Points, in no order, along strands that fork and pass close to each other.
Points whose rows are less than 0.883 apart are linked; no others are. Some points are linked to none.
q298: | -.06 | -.43 | -.23 | -.15 |  .01 | -.25 |  .12 |  .32 |  .34 |  .05 | -.16 |  .16 |  .19 | -.35 |  .20 |  .07 |  .01 | -.05 | -.52 | -.30 | -.02 | -.07 |  .16 |  .01 | -.12 |
q122: |  .14 | -.43 | -.20 | -.28 | -.22 | -.07 | -.08 |  .31 |  .54 | -.13 | -.12 | -.06 |  .01 | -.37 |  .20 |  .13 |  .24 | -.14 | -.47 | -.24 | -.30 | -.39 |  .19 | -.07 |  .13 |
q794: | -.14 | -.02 |  .30 |  .37 |  .02 |  .23 | -.04 |  .00 | -.35 | -.10 | -.13 |  .02 |  .14 | -.23 |  .07 | -.35 | -.19 | -.09 | -.46 | -.02 |  .15 |  .02 |  .18 |  .18 | -.27 |
q28: | -.08 | -.07 |  .30 |  .24 | -.16 | -.12 | -.17 | -.06 | -.26 |  .08 |  .26 |  .03 | -.42 |  .34 |  .25 | -.29 | -.27 | -.20 |  .27 | -.07 |  .08 |  .04 | -.14 |  .06 |  .15 |
q893: |  .01 |  .13 | -.43 |  .33 | -.07 |  .05 | -.23 | -.16 | -.61 |  .24 | -.19 | -.05 |  .37 |  .37 |  .29 | -.30 | -.16 |  .06 |  .12 | -.06 |  .05 |  .03 |  .23 |  .19 | -.04 |
q628: | -.19 | -.14 | -.18 |  .15 | -.15 | -.25 |  .04 |  .11 |  .11 | -.07 | -.01 |  .13 |  .11 | -.07 |  .37 | -.21 |  .07 | -.31 |  .02 | -.29 | -.26 | -.19 |  .15 |  .22 | -.03 |
q197: |  .05 |  .00 | -.27 | -.28 | -.03 |  .12 |  .24 | -.13 |  .40 |  .17 |  .29 |  .16 | -.17 | -.19 | -.19 |  .01 |  .07 | -.03 |  .19 |  .20 | -.17 | -.28 |  .25 |  .03 | -.12 |
q259: |  .07 | -.21 | -.04 |  .01 |  .25 | -.15 | -.08 |  .25 |  .17 |  .09 | -.02 | -.44 |  .23 |  .04 | -.18 |  .09 |  .06 |  .05 |  .03 | -.20 | -.08 |  .06 |  .07 | -.33 |  .05 |
q896: | -.23 | -.10 |  .00 |  .37 | -.16 |  .15 | -.19 | -.08 | -.32 |  .01 |  .31 |  .24 | -.20 |  .10 |  .12 | -.38 | -.43 |  .18 | -.19 | -.12 |  .01 | -.12 |  .14 |  .32 |  .13 |
q195: |  .14 |  .04 |  .14 |  .12 | -.14 |  .24 | -.05 | -.12 | -.18 |  .02 |  .34 |  .33 | -.15 | -.03 |  .30 | -.42 | -.32 | -.01 | -.06 | -.05 |  .14 |  .10 |  .39 |  .39 |  .05 |
q344: | -.06 |  .13 | -.08 |  .38 | -.06 |  .11 | -.41 |  .00 | -.21 |  .34 | -.18 |  .22 |  .25 |  .37 |  .23 | -.37 | -.32 |  .24 |  .05 |  .15 |  .07 |  .00 |  .10 |  .29 | -.11 |
q488: | -.45 | -.08 |  .08 |  .54 | -.19 | -.27 | -.58 | -.26 | -.13 |  .28 |  .09 |  .07 |  .24 |  .10 |  .00 | -.40 | -.33 |  .13 |  .08 | -.22 | -.03 |  .04 | -.01 |  .31 | -.14 |
q419: | -.05 |  .18 | -.23 | -.30 | -.03 |  .08 |  .15 | -.03 |  .33 |  .13 |  .23 | -.22 | -.13 |  .07 | -.05 |  .13 |  .24 | -.16 | -.09 |  .11 | -.10 |  .45 | -.14 |  .15 |  .28 |
q768: |  .11 |  .23 |  .04 | -.13 | -.10 | -.06 | -.17 | -.09 | -.26 |  .20 | -.08 | -.11 |  .26 |  .21 | -.07 | -.06 | -.15 |  .28 |  .18 |  .10 |  .41 |  .11 |  .12 |  .20 | -.09 |
q283: | -.02 |  .31 |  .08 |  .67 | -.22 |  .40 | -.48 | -.40 | -.26 |  .43 |  .04 |  .16 |  .06 |  .15 |  .30 | -.25 |  .01 |  .38 | -.07 |  .05 |  .16 | -.17 | -.36 |  .31 | -.16 |
q395: |  .16 | -.01 | -.39 | -.33 | -.17 | -.13 |  .03 |  .06 |  .40 | -.07 |  .30 | -.01 | -.10 | -.02 | -.06 |  .03 |  .21 |  .16 |  .10 | -.17 |  .01 | -.08 |  .48 | -.02 | -.05 |
q253: |  .23 |  .00 |  .13 | -.43 |  .18 | -.29 |  .07 |  .04 |  .55 | -.06 | -.31 | -.26 | -.48 | -.35 | -.05 |  .26 | -.24 |  .23 |  .22 |  .04 | -.19 | -.06 |  .05 | -.20 |  .10 |
q234: | -.02 | -.04 |  .02 |  .10 | -.02 |  .01 | -.13 | -.03 | -.35 |  .07 |  .05 |  .02 | -.21 |  .25 | -.11 | -.28 | -.06 | -.12 |  .25 | -.12 |  .00 | -.18 | -.21 |  .06 | -.12 |
q495: |  .13 |  .13 | -.09 |  .14 | -.22 | -.04 | -.01 |  .18 |  .08 | -.02 |  .14 | -.23 | -.21 |  .24 | -.17 | -.15 |  .26 | -.20 |  .07 | -.01 | -.10 |  .38 |  .08 | -.02 | -.19 |
q156: | -.24 | -.41 | -.09 | -.22 | -.11 |  .03 |  .21 | -.02 |  .16 | -.05 | -.09 | -.14 |  .02 |  .24 |  .01 |  .13 |  .07 | -.09 |  .12 |  .20 | -.35 |  .12 | -.22 | -.03 |  .14 |
q177: | -.02 |  .13 |  .10 | -.42 | -.21 | -.05 |  .01 | -.22 |  .20 |  .05 |  .26 |  .20 | -.29 | -.11 | -.02 |  .10 |  .01 | -.07 |  .44 |  .13 |  .11 | -.19 |  .17 | -.03 |  .00 |
q859: |  .03 | -.15 |  .08 | -.15 | -.02 |  .22 |  .36 |  .06 | -.21 | -.34 | -.02 | -.11 | -.37 | -.14 |  .15 |  .03 |  .15 |  .05 | -.03 | -.24 | -.14 |  .21 |  .02 | -.23 | -.14 |
q284: |  .18 | -.30 |  .29 | -.33 |  .11 |  .03 | -.28 | -.13 | -.06 | -.28 | -.07 | -.15 | -.08 | -.12 |  .11 |  .20 |  .05 | -.04 | -.06 |  .17 |  .04 | -.14 |  .21 | -.19 | -.01 |
q925: |  .11 | -.20 | -.36 | -.17 | -.08 |  .02 | -.10 |  .15 |  .57 | -.04 | -.01 |  .29 |  .20 | -.15 | -.06 |  .45 |  .14 | -.21 | -.10 | -.07 |  .04 | -.13 | -.11 | -.27 |  .03 |
q221: |  .39 | -.40 |  .06 | -.36 |  .04 |  .02 |  .10 |  .08 |  .46 | -.19 |  .03 |  .16 |  .34 | -.39 |  .20 |  .22 | -.08 |  .26 | -.05 | -.29 | -.20 | -.35 | -.15 |  .17 | -.11 |
q473: |  .13 | -.17 |  .01 | -.11 |  .17 |  .13 |  .01 | -.17 |  .37 |  .11 |  .32 |  .15 | -.21 | -.32 | -.25 |  .14 | -.05 | -.34 | -.09 |  .07 | -.08 | -.16 |  .04 | -.09 | -.11 |
q626: | -.04 |  .06 | -.26 |  .08 |  .05 | -.20 | -.16 | -.48 |  .05 | -.23 |  .11 | -.05 | -.08 |  .02 | -.01 |  .16 | -.26 |  .16 | -.12 |  .24 | -.01 | -.06 |  .17 |  .00 | -.07 |
q538: |  .13 | -.20 |  .08 | -.34 |  .00 |  .21 |  .34 | -.05 | -.07 | -.21 |  .10 | -.41 | -.06 | -.02 | -.05 |  .18 |  .36 |  .18 | -.01 | -.08 | -.23 |  .10 | -.04 | -.31 |  .15 |
q23: |  .12 | -.21 | -.27 | -.38 | -.24 | -.03 | -.05 |  .19 |  .45 |  .17 |  .07 |  .14 |  .06 | -.17 | -.29 |  .28 |  .30 |  .13 | -.16 | -.13 |  .16 | -.15 |  .26 | -.11 | -.02 |
q18: |  .09 | -.17 | -.13 |  .01 | -.01 |  .11 |  .17 |  .45 |  .16 | -.23 |  .12 |  .24 |  .08 |  .02 |  .20 |  .09 |  .27 | -.15 | -.01 | -.41 | -.11 |  .06 | -.10 | -.06 |  .20 |
q716: | -.15 | -.08 | -.10 |  .25 |  .04 | -.16 | -.21 |  .19 |  .13 |  .09 | -.06 | -.05 |  .53 |  .19 | -.02 | -.12 |  .07 | -.34 |  .06 | -.07 | -.25 | -.25 |  .26 |  .18 |  .06 |
q671: | -.03 | -.14 |  .10 | -.01 |  .10 | -.18 | -.16 |  .04 |  .17 |  .01 |  .12 | -.50 |  .35 |  .25 | -.01 |  .06 |  .16 | -.20 |  .06 |  .05 | -.18 | -.29 |  .33 | -.07 |  .13 |
q416: |  .14 |  .34 | -.12 |  .01 |  .22 |  .08 |  .10 |  .07 |  .04 |  .37 | -.12 | -.24 |  .29 |  .13 | -.08 | -.07 | -.20 |  .09 |  .10 |  .28 |  .23 |  .27 |  .15 | -.08 | -.06 |
q413: |  .08 | -.06 |  .34 |  .27 |  .08 | -.02 | -.36 | -.17 | -.51 |  .09 | -.06 | -.29 |  .10 | -.02 |  .35 | -.17 | -.09 | -.13 |  .01 |  .09 |  .22 |  .02 |  .39 | -.01 | -.10 |
q772: |  .23 | -.02 | -.09 |  .13 |  .19 | -.04 | -.13 | -.14 |  .24 |  .06 |  .25 |  .14 | -.14 | -.21 | -.54 | -.08 | -.27 | -.22 | -.04 |  .11 | -.04 | -.02 | -.09 |  .25 |  .04 |
q480: | -.22 |  .54 |  .20 |  .30 |  .03 |  .22 |  .26 | -.05 | -.40 | -.05 | -.08 | -.12 |  .04 |  .13 |  .15 | -.01 |  .29 |  .07 |  .01 |  .09 |  .23 | -.04 | -.33 |  .03 | -.23 |
q307: |  .50 | -.34 | -.07 | -.44 | -.01 |  .08 |  .10 | -.03 |  .26 |  .07 | -.12 |  .17 |  .09 | -.26 | -.06 |  .08 |  .00 |  .26 |  .02 | -.28 | -.39 | -.13 |  .09 |  .10 |  .09 |
q996: |  .17 |  .58 |  .10 |  .06 |  .19 |  .01 | -.09 |  .21 | -.17 | -.22 | -.21 |  .00 | -.27 |  .11 | -.21 |  .03 |  .23 |  .10 |  .02 | -.11 | -.13 |  .22 |  .09 | -.01 | -.04 |
q240: |  .06 | -.29 |  .04 | -.09 | -.06 | -.18 |  .19 |  .13 |  .24 | -.16 | -.07 |  .23 |  .39 | -.30 |  .23 |  .01 | -.14 |  .17 | -.07 | -.24 | -.04 | -.20 |  .12 | -.20 | -.07 |
q31: |  .09 |  .19 | -.06 |  .12 |  .34 | -.18 |  .33 | -.05 | -.24 |  .29 |  .01 | -.01 | -.16 |  .09 | -.30 | -.03 |  .03 |  .16 |  .05 | -.17 | -.17 |  .27 | -.24 |  .07 | -.08 |
q312: | -.03 | -.16 | -.18 |  .07 | -.08 | -.23 |  .28 |  .33 |  .00 | -.18 |  .19 |  .27 |  .22 |  .17 |  .40 |  .04 |  .18 | -.03 | -.01 | -.42 | -.11 |  .05 |  .31 |  .13 | -.15 |
q804: | -.40 |  .08 |  .14 |  .26 |  .05 | -.01 | -.30 | -.13 | -.10 | -.10 | -.18 |  .08 |  .32 | -.10 |  .20 | -.06 | -.09 |  .03 | -.19 |  .21 |  .28 | -.07 |  .22 |  .15 | -.36 |
q807: | -.27 | -.10 | -.08 | -.15 | -.04 | -.16 | -.08 |  .10 | -.17 | -.25 | -.06 |  .01 |  .08 | -.12 |  .07 |  .06 |  .07 | -.21 | -.17 | -.14 |  .26 | -.10 | -.22 |  .01 |  .29 |
q138: |  .19 |  .62 |  .02 |  .07 |  .02 | -.23 |  .10 | -.19 | -.09 | -.35 | -.03 |  .05 | -.30 |  .07 | -.21 |  .06 | -.01 |  .16 |  .01 |  .02 |  .15 |  .08 | -.05 |  .28 | -.05 |
q226: | -.27 | -.05 |  .01 |  .35 | -.10 |  .13 |  .14 | -.23 | -.44 |  .38 |  .09 |  .10 |  .27 | -.03 | -.04 | -.44 | -.11 |  .18 | -.11 |  .09 |  .08 | -.31 | -.32 |  .07 | -.10 |
q212: | -.17 | -.06 |  .28 | -.37 | -.32 | -.13 |  .14 |  .27 |  .17 | -.03 |  .05 |  .14 | -.18 |  .01 |  .02 | -.04 |  .05 |  .09 |  .30 |  .01 |  .09 | -.33 |  .13 | -.08 |  .17 |
q274: |  .32 |  .21 |  .03 | -.34 |  .49 | -.05 |  .12 |  .11 |  .49 | -.07 | -.09 | -.26 | -.25 | -.35 |  .19 |  .30 | -.05 |  .03 |  .07 |  .11 | -.12 |  .02 |  .27 | -.24 |  .31 |
q479: |  .14 | -.15 |  .24 | -.26 | -.01 |  .09 |  .24 | -.03 |  .21 |  .04 | -.02 |  .23 | -.19 | -.20 | -.07 |  .28 |  .33 | -.14 |  .55 |  .06 | -.28 |  .04 | -.11 | -.38 |  .11 |
q451: | -.11 | -.11 | -.21 | -.17 |  .11 |  .09 |  .08 |  .00 |  .29 |  .38 | -.03 | -.08 |  .12 |  .27 | -.14 | -.05 | -.34 |  .14 |  .18 |  .26 |  .02 |  .25 |  .01 | -.06 | -.17 |
q404: |  .49 | -.17 | -.16 | -.31 | -.04 |  .05 |  .17 | -.16 |  .31 | -.10 |  .10 | -.21 |  .05 | -.05 |  .09 |  .18 |  .03 |  .14 | -.13 | -.21 | -.38 | -.37 |  .23 | -.17 |  .30 |
q418: |  .07 |  .17 |  .04 | -.16 |  .24 |  .08 |  .49 | -.03 |  .12 | -.08 | -.05 |  .01 | -.16 | -.24 | -.23 |  .08 |  .00 |  .16 |  .16 |  .16 | -.28 |  .28 | -.34 | -.26 |  .17 |
q581: | -.07 | -.24 | -.07 |  .02 |  .13 |  .01 | -.11 |  .26 |  .10 |  .26 | -.25 |  .34 | -.16 |  .08 |  .03 | -.15 |  .04 | -.23 |  .16 |  .23 | -.08 |  .04 |  .15 | -.13 | -.18 |
q455: |  .19 |  .11 | -.13 | -.09 | -.38 |  .08 | -.17 | -.19 | -.02 | -.22 |  .33 |  .26 | -.23 |  .06 |  .00 | -.18 | -.29 | -.14 | -.09 |  .08 |  .11 |  .24 |  .21 |  .35 |  .02 |
q98: | -.22 |  .04 |  .07 | -.02 | -.20 | -.05 |  .09 | -.02 | -.02 | -.28 |  .21 | -.21 | -.10 | -.05 | -.11 |  .09 |  .20 | -.17 | -.17 | -.03 |  .31 |  .13 | -.43 | -.30 |  .11 |
q207: |  .14 | -.44 |  .02 | -.22 |  .00 |  .12 |  .04 |  .16 |  .15 |  .23 | -.24 |  .14 | -.08 |  .10 | -.06 |  .08 |  .14 | -.13 |  .25 |  .19 | -.37 | -.07 | -.10 | -.26 |  .16 |
q70: |  .05 |  .17 | -.04 | -.32 |  .01 | -.36 |  .12 |  .01 |  .38 | -.32 | -.11 | -.22 | -.49 | -.13 |  .01 |  .45 | -.05 |  .07 |  .33 | -.16 | -.36 | -.01 | -.08 | -.19 |  .08 |
q206: |  .02 |  .07 | -.28 | -.14 |  .29 | -.10 |  .30 |  .20 | -.31 |  .31 | -.14 | -.11 | -.13 | -.13 | -.29 | -.03 |  .04 |  .03 |  .12 | -.19 |  .10 |  .17 | -.16 | -.25 |  .10 |
q198: | -.02 |  .09 |  .10 |  .47 | -.23 |  .29 | -.02 | -.36 | -.47 |  .36 | -.02 |  .01 |  .12 | -.11 |  .17 | -.29 | -.16 |  .44 | -.04 |  .05 |  .33 | -.09 | -.39 |  .17 | -.37 |
q112: | -.17 | -.09 |  .19 |  .45 | -.27 |  .06 | -.01 |  .01 | -.46 |  .12 |  .01 |  .16 |  .10 | -.19 |  .16 | -.49 | -.27 |  .20 | -.43 | -.34 |  .18 | -.01 |  .09 |  .47 | -.06 |
q235: |  .04 |  .33 | -.11 |  .10 | -.04 |  .31 |  .06 |  .11 | -.31 | -.12 | -.15 | -.19 | -.26 |  .12 | -.19 | -.13 |  .38 | -.15 |  .04 | -.14 | -.04 |  .38 | -.03 |  .08 | -.15 |
q648: | -.20 |  .18 | -.22 |  .03 | -.26 |  .04 | -.04 |  .00 |  .15 |  .16 |  .17 | -.06 |  .10 |  .39 | -.08 | -.08 |  .26 | -.23 |  .02 |  .17 |  .01 |  .36 | -.18 |  .10 |  .08 |
q731: |  .12 | -.22 |  .09 | -.07 |  .06 |  .09 |  .12 |  .34 |  .21 | -.30 |  .17 |  .04 |  .13 | -.03 | -.07 |  .24 |  .15 | -.10 | -.23 | -.41 | -.01 | -.25 | -.30 | -.38 |  .15 |
q621: |  .09 | -.18 |  .23 | -.24 | -.10 |  .06 |  .12 |  .10 |  .24 | -.39 |  .08 | -.08 | -.25 | -.22 | -.25 |  .32 |  .23 | -.16 | -.07 | -.21 |  .11 | -.05 | -.39 | -.37 |  .06 |
q722: |  .17 |  .32 |  .11 | -.13 |  .04 | -.28 |  .02 | -.22 |  .10 | -.39 |  .11 | -.02 | -.08 | -.15 | -.23 |  .11 | -.16 | -.14 |  .07 |  .03 |  .23 |  .09 | -.30 |  .14 |  .21 |
q924: |  .13 |  .10 |  .21 |  .00 |  .16 | -.13 | -.30 | -.03 |  .15 | -.24 |  .05 |  .13 |  .03 |  .06 | -.30 |  .10 | -.05 | -.24 |  .08 |  .16 |  .10 | -.06 | -.13 |  .23 |  .02 |
q531: | -.05 | -.09 | -.42 | -.11 |  .14 | -.14 |  .01 |  .02 |  .04 |  .11 | -.02 |  .21 | -.21 | -.11 | -.09 | -.05 |  .03 | -.18 | -.22 |  .06 | -.16 | -.15 |  .23 |  .18 |  .33 |
q126: | -.02 | -.31 |  .32 |  .03 | -.16 | -.03 | -.29 | -.13 | -.04 | -.48 |  .09 |  .06 |  .26 | -.05 |  .17 |  .24 |  .08 | -.06 | -.01 | -.04 |  .10 | -.13 |  .22 | -.03 | -.01 |
q45: | -.25 | -.21 |  .06 |  .45 | -.04 | -.13 | -.03 | -.22 | -.06 |  .14 |  .30 |  .06 | -.08 |  .19 |  .24 | -.22 | -.20 | -.20 | -.18 | -.02 |  .01 | -.06 | -.06 |  .16 |  .28 |
q454: |  .05 |  .06 |  .00 |  .35 |  .32 | -.09 | -.12 | -.11 | -.61 |  .12 | -.06 | -.13 |  .30 |  .29 |  .23 |  .00 |  .02 | -.07 |  .08 | -.01 |  .23 | -.01 |  .23 |  .06 | -.13 |
q172: |  .26 | -.04 | -.06 | -.05 |  .32 |  .21 | -.33 | -.18 | -.01 | -.28 | -.15 |  .32 |  .09 | -.07 | -.23 |  .14 | -.06 |  .03 | -.01 |  .21 | -.03 |  .00 | -.08 |  .26 | -.23 |
q89: | -.08 | -.39 |  .22 | -.13 |  .14 |  .11 | -.01 | -.02 | -.30 | -.19 | -.25 | -.06 | -.05 | -.24 |  .17 |  .00 | -.10 |  .00 | -.18 |  .01 | -.07 |  .06 | -.04 | -.19 | -.29 |
q970: |  .27 |  .02 | -.40 | -.08 | -.19 | -.08 |  .12 |  .23 |  .33 | -.16 |  .05 |  .22 |  .14 |  .03 | -.28 |  .33 |  .22 | -.10 |  .12 |  .06 | -.08 |  .18 | -.09 | -.33 |  .02 |
q823: | -.38 |  .04 |  .20 |  .48 |  .10 | -.02 | -.43 | -.41 | -.14 |  .04 | -.03 |  .17 |  .30 | -.05 |  .06 | -.04 | -.32 |  .17 |  .08 | -.03 | -.05 | -.12 |  .13 |  .38 | -.23 |
q42: | -.06 |  .27 |  .09 | -.17 |  .23 | -.41 |  .04 | -.10 |  .20 | -.14 | -.04 | -.01 | -.21 | -.08 |  .34 |  .41 |  .13 | -.06 |  .20 |  .06 | -.13 | -.01 | -.05 |  .03 |  .06 |
q696: | -.17 |  .12 | -.02 | -.12 |  .20 |  .39 | -.09 |  .32 |  .05 | -.03 | -.14 | -.08 | -.30 |  .11 | -.26 | -.30 | -.46 |  .03 | -.11 |  .09 |  .21 |  .23 | -.15 | -.05 | -.15 |
q101: | -.13 |  .33 |  .21 |  .41 | -.05 |  .09 | -.03 | -.06 | -.11 | -.01 | -.03 | -.38 |  .04 |  .35 | -.39 | -.07 |  .14 | -.15 | -.26 |  .21 |  .17 |  .08 | -.42 | -.25 |  .01 |
q746: |  .04 |  .03 |  .40 |  .29 | -.26 | -.04 | -.27 | -.28 | -.41 | -.14 |  .00 | -.09 | -.15 | -.07 |  .02 | -.01 | -.14 | -.19 | -.10 |  .23 |  .22 |  .03 |  .15 |  .19 |  .06 |
q367: | -.14 |  .34 |  .24 |  .46 | -.04 |  .21 | -.02 | -.03 | -.29 |  .29 | -.13 | -.09 |  .18 |  .47 | -.06 | -.07 |  .03 |  .08 | -.14 |  .26 |  .15 | -.05 | -.18 |  .01 | -.10 |
q641: |  .17 |  .06 | -.04 | -.06 |  .40 | -.07 |  .18 |  .39 | -.18 | -.02 | -.33 | -.30 | -.01 | -.13 | -.21 | -.01 | -.11 |  .14 |  .08 | -.19 | -.09 |  .26 |  .12 | -.42 |  .14 |
q161: |  .15 | -.02 |  .17 | -.18 | -.08 | -.06 |  .15 |  .08 |  .33 | -.11 | -.01 | -.11 | -.18 | -.11 | -.20 |  .49 |  .40 | -.11 |  .25 | -.13 | -.19 | -.24 | -.04 | -.55 | -.07 |
q958: |  .03 |  .07 | -.05 |  .20 |  .17 | -.14 | -.03 |  .02 | -.18 | -.12 | -.12 | -.16 |  .19 | -.01 |  .04 | -.09 | -.15 | -.07 | -.17 |  .04 |  .24 |  .34 | -.31 | -.06 | -.26 |
q402: | -.06 | -.11 | -.37 | -.21 |  .01 | -.05 | -.12 |  .33 |  .37 | -.01 | -.20 | -.05 | -.26 | -.21 |  .19 |  .15 |  .08 | -.05 | -.09 | -.07 | -.38 | -.24 |  .19 | -.02 |  .36 |
q290: | -.06 |  .04 |  .24 | -.14 |  .07 |  .10 |  .34 |  .27 |  .10 |  .18 | -.11 |  .48 |  .04 | -.14 | -.15 | -.24 | -.36 | -.05 | -.07 |  .12 |  .02 |  .25 | -.27 |  .14 |  .00 |
q120: | -.33 |  .52 |  .03 | -.01 |  .16 |  .14 |  .32 | -.14 |  .06 | -.01 |  .02 | -.25 |  .16 |  .03 |  .18 | -.03 |  .26 | -.22 |  .02 |  .23 |  .09 |  .11 | -.04 |  .02 | -.22 |
q314: | -.16 | -.38 | -.23 | -.18 | -.08 | -.15 |  .02 | -.16 | -.26 |  .07 | -.01 | -.12 | -.11 |  .14 |  .02 | -.03 |  .15 | -.03 |  .23 | -.10 | -.15 |  .04 | -.10 |  .00 | -.13 |
q142: |  .03 |  .46 |  .12 | -.04 |  .05 |  .27 |  .04 |  .05 | -.38 |  .37 | -.24 | -.01 | -.30 |  .05 | -.24 | -.09 |  .22 |  .17 |  .10 |  .39 | -.11 |  .31 | -.01 |  .03 |  .20 |
q486: |  .20 |  .00 |  .01 | -.50 |  .40 |  .22 | -.04 |  .16 |  .22 |  .02 | -.03 |  .06 | -.24 | -.23 |  .20 |  .49 |  .04 |  .01 |  .01 | -.20 |  .12 |  .05 |  .18 | -.21 |  .19 |
q967: | -.11 |  .02 |  .16 |  .53 | -.07 |  .18 |  .00 | -.21 | -.39 |  .48 | -.15 |  .17 |  .11 |  .30 |  .12 | -.28 | -.20 |  .12 | -.02 |  .38 |  .01 | -.11 | -.42 | -.09 |  .09 |
q962: | -.15 | -.10 |  .33 |  .05 | -.33 |  .15 | -.04 | -.18 | -.32 |  .08 |  .07 |  .00 |  .40 |  .23 | -.17 | -.16 |  .04 |  .18 |  .14 |  .13 |  .36 | -.02 | -.01 |  .19 | -.16 |
q203: | -.32 |  .28 |  .33 | -.10 |  .28 | -.13 |  .20 |  .00 |  .01 | -.12 |  .01 | -.08 | -.02 |  .02 |  .34 |  .07 |  .00 | -.11 |  .26 |  .08 |  .09 | -.09 | -.07 |  .10 | -.10 |
q664: | -.06 |  .16 | -.24 |  .70 | -.17 |  .25 | -.53 | -.31 | -.28 |  .28 | -.03 |  .03 |  .20 |  .26 |  .26 | -.47 | -.30 |  .48 | -.23 | -.06 |  .01 | -.06 | -.01 |  .43 | -.06 |
q938: | -.05 |  .32 |  .13 |  .25 | -.06 | -.12 |  .11 | -.06 | -.10 | -.20 | -.14 | -.29 | -.02 | -.03 | -.15 |  .13 |  .05 | -.13 | -.03 |  .19 |  .25 |  .28 | -.22 | -.38 | -.11 |
q136: | -.06 |  .15 | -.50 | -.17 |  .04 | -.07 |  .37 | -.03 |  .10 |  .15 |  .08 |  .15 | -.03 |  .01 |  .04 |  .14 |  .11 |  .03 | -.26 |  .19 |  .00 |  .21 |  .05 |  .01 |  .20 |
q827: | -.25 | -.09 | -.07 | -.05 |  .03 | -.12 | -.14 |  .09 | -.36 |  .04 |  .13 |  .03 |  .14 |  .13 | -.09 |  .12 |  .13 |  .06 | -.41 | -.02 |  .26 | -.18 | -.10 |  .27 |  .42 |
q968: |  .13 | -.16 | -.26 | -.39 | -.03 | -.10 |  .37 | -.04 |  .07 |  .00 |  .04 | -.31 | -.08 | -.18 | -.07 |  .26 |  .25 |  .19 |  .07 | -.03 | -.34 | -.23 |  .33 | -.28 |  .32 |
q902: | -.10 | -.09 |  .10 |  .06 |  .05 | -.11 |  .07 |  .28 |  .05 |  .20 | -.32 |  .26 |  .05 |  .19 | -.09 | -.10 | -.28 |  .09 |  .20 |  .23 | -.05 |  .18 | -.11 |  .01 | -.26 |
q995: | -.11 | -.15 |  .22 | -.12 | -.43 |  .10 | -.12 |  .03 | -.05 | -.32 |  .26 | -.07 |  .39 |  .06 |  .01 | -.09 |  .05 |  .14 |  .04 |  .05 |  .38 | -.19 |  .08 |  .05 | -.13 |

A fork is a point with three links, a tip a point with one. Leave the first point through the second and follow the links. Name the first fork or tip that comes.
q648, q419 | q902
q126, q284 | q924
q746, q413 | q367
q206, q641 | q621
q967, q226 | q746

Follow the links from the first point to the second, and from the first to the third. Name the last point that the two ways share.
q367, q794, q995 | q207
q823, q827, q768 | q207
q120, q893, q768 | q367
q671, q367, q538 | q621
q480, q628, q859 | q621
q198, q156, q486 | q367

A fork is a point with three links. Follow the links from the first point to the second and name the forks in between, in order.
q804, q827 | q896, q207, q621, q98
q120, q28 | q367, q938, q98, q621, q207
q89, q207 | q902
q896, q120 | q207, q621, q98, q938, q367
